A landscape with many valleys, sampled at points; each row gives a point and its height.
From any point a ball rolls to the lowest of the 2 points nearest to it. It stops when none of these is lower. Distance is the straight distance between rows; heights are no part of it.
q_768 (h 529): [-21 -10 -19   2 -19  -2  -3 -29  15 -35  29  18 -18   9 -48 -25  22   1
 -13  -9  -2  -5  11  47 -17]
q_207 (h 540): [-19 -44  10  25   0  -8  15   1  -5  -3   2  25 -19 -19  -5   5 -25  -8
  12 -11   1  -1  -6 -18 -19]
q_559 (h 398): [ 39  19   0  18  -6  25  -9 -10 -38  14  -7  32  18 -33  42  -2  -4   9
 -15 -14  -5   5  -1   6 -24]
q_504 (h 462): [ 34  20  15 -10  15  29  16 -25 -23  11   2  24  16 -13  42  12 -11   5
  -6   6 -19  11 -10 -14 -10]
q_385 (h 188): [-19 -29  16  16  19  -7  12  12   7  22 -16 -33 -24  15 -30   5  16  21
  -4  17  30 -19  20   9  -9]
q_468 (h 661): [  9 -12   9  -9  13  -8  22   5  35  -9   0 -27 -19  -2   7  31  -8 -21
   6  14   1  28 -26 -31  -1]
q_538 (h 776): [-39 -18 -15  -9  -2  23 -20 -33   0   1  21  13 -28  43 -24 -15 -17   4
  -2  13 -39 -29   7  -9 -22]
q_29 (h 377): [ -6 -11  -3 -12   6  -1   3 -18  11 -11  33  20 -31  15 -30  -4   8 -25
   2  -6  -3  -5  -6  -1 -25]
q_614 (h 284): [ -5 -13 -19  13  -4  -4 -26  28   3  16  -6 -51 -15  23 -17   4  10  12
  -2  13  31 -12  17  13   2]
q_332 (h 466): [-10  -3 -14   9  -4  21   9 -22   6  18  32  28 -12   2 -22  -2 -18 -13
  -2   5  14  -7   4  19 -39]
q_210 (h 310): [-10  29  34 -29  -9   6  -7   1  -6 -13  -3  26  26   2  -3 -40  36  11
  11  -6 -17 -26  -7  16  37]
q_478 (h 617): [-14 -31 -22 -26 -24 -33   0  35  12 -52  14 -24  -9  24 -14  15  -1 -23
   5  -8  11  13  -3   3  38]
q_741 (h 767): [  1  23   2  -8 -13 -19   5  16  16   5   4  26  31 -29  14   7 -29 -38
   9 -11  15  13 -13   0  15]
q_626 (h 265): [  2  -9  -5  -9  12  37  -3 -47  -2   3  22 -17 -27   5  -9   9 -14  39
  -5  26 -12  11  17  -9 -31]
q_209 (h 425): [ 24   4 -26  25 -14  -9 -34  29  -4  18 -13 -36 -16   3  21   6  11   7
  -9 -12 -11  14 -12 -22 -18]
q_96 (h 576): [  2 -12 -11 -11  11  33   0 -21 -27  19  17  12 -12   5 -30 -18  -6  -4
 -14   5  18 -27  34  28 -20]
q_322 (h 460): [  4 -12 -13  17 -13 -14   0 -20  -3  -8  19   3 -31   0 -34  -9  17  25
 -12 -13   4   5  13  22 -25]
q_579 (h 679): [ -6  -2   6  13  -2  18   6 -28 -21 -19   2   9  19  -5  -8 -22  10  42
  -9   4  -2 -10  13  32  -1]
q_832 (h 473): [ 34  24  23 -15   3   3   9  17 -28  25 -34  23   2 -40  35 -16  25  24
   5 -26   7  -4   6   0  35]
q_351 (h 583): [ 35  34   3 -14  17 -32   9  19  24   8 -16 -15  15 -14  22  20  -6 -44
  -6 -13  21  42 -23 -28  17]
q_226 (h 789): [ 21  32  27 -27  13 -18  30  -3  31  -5 -14  34  38 -42  24   7 -12 -57
   2 -14  13  14 -16   6  25]
q_380 (h 740): [-11   1  21   1 -21 -13  19  13  24 -26   2  18  20  -8   2   1  -7 -16
  10  -7 -12   4 -27  -3  17]
q_235 (h 516): [  4 -36 -12  -1   1 -11   1  -3  -9 -24   3 -25 -24   3  -5   2   3  14
  -1   2   5   7   5  10   5]
q_530 (h 424): [ 18  28 -20   5  -9 -14 -26  29 -13 -15  -9 -13  -6  15  27   7  23 -13
  -1 -20 -28  20 -26 -39   2]
q_628 (h 634): [-24   5 -34  20 -11   3  -9  -3 -10 -21  23   2  41   7   2   9 -30 -27
   1   9  10  -7  11  23   2]
q_652 (h 476): [  0  40   0 -47   4   9   2   0  38  13  17 -23   5  16 -24   6  17   2
   0  22  11  -2  -7  12  11]
q_518 (h 722): [-18   2  24  19   6  26   3 -51  -8  -3 -10   7   8  17 -21 -36  18  62
 -22   6 -34 -21  17  20 -14]
q_605 (h 289): [ -3  -9 -15  -5  -5 -19 -14  13  30  -9  28   9 -29  18   2  12   8 -17
   6 -12 -17  14 -20 -17 -29]
q_81 (h 793): [-33   8 -10   8  -6  32 -16 -10 -10  28  10  -7   7  38 -22 -13  -2  22
  -1  15 -29 -22  22  -6 -29]
q_41 (h 760): [-32 -31 -26   5 -13   4 -29  -1 -10  -6  26  -8 -30  31 -13   3 -19  14
  -3   5 -23  -9  12  -9  -7]
q_876 (h 714): [-32 -25  35 -19   6 -11  27   0  32 -25  -4  16  -7  -5  -4   7 -14  -8
  20  14  -4 -12 -19   0  12]
q_424 (h 514): [ 24  12   3 -12 -14  18  14 -29  -5 -17  35  27  -2 -22  27   5  -5  10
  -8  -6 -10  13 -13   5 -10]
q_603 (h 520): [ 31  22   6   8  15  -9  -1  17 -31  18 -27  10  17 -31  28  -9  12 -22
  -4 -24  27   1   1   6  19]
q_898 (h 810): [ -4  22 -15   7  13  21 -10 -21  -1  28   2 -33  21  32 -18   0   2   0
  -1  18  -3 -17  20  12 -27]
q_483 (h 393): [ 15  -6 -29   6  -4   3 -41  16 -10  32   5 -21 -28  15   6  12 -17   4
  -3  -4   4   7  16 -16 -29]
q_808 (h 335): [ -5  -6  22 -13  -2  16   7 -34   8  -9  13 -16 -29  12 -14 -10  16  46
  -6  14 -18   3  -7  -1  -6]
q_783 (h 344): [  8  -7 -29   9  -3  17 -41  19  -2  54   1 -40  -8  26 -14  16 -20   9
  -7  11  45 -24  25  -3 -25]
q_83 (h 355): [-11 -31   9 -10 -10 -35   0   9  34 -52  16  12 -46  14 -14  -1  15 -10
  14 -22 -28  32 -24 -24 -19]
q_25 (h 584): [  0 -27  20  -8   8  12  15  -5 -17  14  -3  35  -7 -27   5  -1 -20  15
  10  -3  -3 -23   4  -8  -5]
q_753 (h 194): [  3   6  47  37  14 -10  33  34   1  47 -49   7   7 -39  -2 -12  13  18
  10   3  11 -20   7   0   6]
q_677 (h 430): [-26 -59   1  11  -6 -19   0 -15   8 -60   6   2 -39  16 -13   5  -1  -9
   2  -6 -22  15  -4 -10  -6]
q_268 (h 419): [  9  50   6 -29 -23  15  -2   4  25  15  12  -6   1   7   7   7   9  -1
   7  17 -19  13 -21 -12   9]
q_851 (h 386): [  0  29 -32  20 -28  -6  -4  16   6 -16  11 -10  42  14  12  14 -15 -33
   3  12  -8  13 -14   2   0]
q_919 (h 572): [  1 -26  -7   0 -27 -33  16  25   7 -31  -2 -18 -11  -7   3  17 -17  -9
   7  -8  23  11   1  -4  28]
q_291 (h 401): [ 20  28  -2  30   0 -21  13  15   0  17 -22   7  36 -34  21  21 -23  -1
 -11   6  17   4   6   4   5]
q_423 (h 620): [ 19   8 -10 -18   9 -10   7   6  23 -37 -12 -17  19   3  13  26   0 -42
   3   4   1  40 -13 -19  10]
q_506 (h 172): [-16 -37   0   4  24  22  -5 -31 -17   6  -9 -31 -35  19 -13  -3  -7  47
  -8  19  -1  -8  31  -5 -27]
q_999 (h 421): [  0  22  29 -29  -3   4  -2  17  -7  23 -20  26   8 -12  12 -30  52  29
  19 -29 -15 -12  -6   3  33]
q_254 (h 195): [ 29  33 -33  28 -19 -27 -18  31  10  -5  -4 -21  26  -6  20  17 -12 -26
 -12  -9   0  33 -15  -6   5]
q_733 (h 751): [-35 -31   2 -14  13  -2  11  -9  -7 -44  -5   4  21  18  -9   2   4 -25
   6  -1  -6 -17  -6   1  30]
q_74 (h 93): [-16   0  51  18  39   5  23   8   0  39 -51 -10   6  -3 -14  -9  24  14
  15  11  -4 -25  -1 -14   4]
q_162 (h 179): [ -8  -3  52 -10  24  20  18 -13  -3  24 -22  11   2   5 -14 -30  26  17
  12   2 -18 -32   3  -1  -2]
q_972 (h 689): [ -6 -25  25  -9  16 -10  34  16  26   6 -10   1  -8 -17  -6  22 -12 -21
  15   6  17  -3 -15 -24   7]
q_770 (h 353): [ 28  52 -11 -13  -8   9 -17   4  -9  33   6  -4  20  -6  28  11 -11 -20
  -1   8 -12  15 -15 -10   7]
q_179 (h 670): [-10 -28   2 -29  -6 -11  14   0  17 -63  13   0  -7  19 -12   4   2 -31
   4   8  -1  18 -13   4  29]
q_176 (h 53): [-29 -38   7  24  28  -6  -7   0 -27  27 -20 -25 -25  38 -21  -7  13  50
  -8  15   4 -33  33   0 -13]
q_684 (h 251): [ 15 -12  17  36   4 -18  16  31  10  30 -28   9 -15 -34   9   8   0  29
   7  -8   5   0   0 -13  -3]
q_596 (h 677): [-13 -20  10  -6  14  -5   0   5 -23 -20  -8  27   2  14  -2 -17  18 -29
   5 -20 -10 -13  -4  -5   9]
q_678 (h 361): [  3  11  -9  -2  -7   5 -20  -7  -4 -18  15   2   1  14   8   0  11  -3
   0 -13 -21  12 -12 -20 -25]
q_973 (h 706): [-29 -24 -21   0  -6   9 -11  -8 -18  -6  23   0   4  19 -16  -1 -28 -12
   0  15   8 -23  14  16  13]
q_574 (h 319): [ 19   8  10  48  -8   7  17   8 -21  13 -12  13  12 -29  21   9  -3  22
  -3  -4   7   0  -1   2 -13]
q_986 (h 589): [ 10   6  -9   3  12  -8  -8  17 -26 -22 -16   7  29  -3   8 -15  12 -42
  -3 -28  16  -1  -4   3  17]
q_550 (h 531): [ 19  33 -19 -18  -8  -2  -6   0   5   5   4 -18  12  -5  -2  -6  14   5
  -2  11  26   9  10  20  12]
q_461 (h 114): [-12  27   9 -50 -16   0 -10  -2  15 -26  10   8  12   6 -15 -34  22  39
  -1   0 -16 -20  -3  21  55]
q_188 (h 285): [ -2   1  28 -28  10  33   1 -34   0   8   8  25 -14   3   0 -26  24  24
   3  -3 -26  -7  -4  -7  -4]
q_56 (h 494): [-26 -56 -12  43   8 -13 -15  -2 -17 -24   2  16 -46   4  -9   4  -7  -7
  10 -14 -13   7  -5  -9 -32]
q_882 (h 601): [ 18  19 -19   7  -6  19  -1 -15 -17   7  -2 -13  31 -15  -3 -10 -13  23
  -5  12  23  -4  24  38   2]
q_656 (h 495): [  1  23 -23  20  10 -23 -12  15   2  24 -23 -12  49 -34  23   4 -33 -32
 -16  10  42   7  22  11  23]
q_582 (h 558): [ 11  29 -22   2  22 -27  -1  20  14  26 -26 -26  20  -9  10  21  -5 -41
  -8   8  41  16  -4   1   4]
q_646 (h 567): [  3  -1  14 -13 -15  16  22 -15 -14  15  18  29  17 -25  26   4 -25  19
   7   2   1  -5   5  16  19]
q_293 (h 286): [ 34  36 -32   3 -17  -3 -24  14  -3  23  -6 -23  18 -20  49  27 -17  -6
 -12  -4   7  32  -6 -13  19]

Where does a ball stop that starts at each point below?
q_733: q_322
q_25: q_605
q_209: q_176
q_596: q_461
q_550: q_254
q_81: q_254
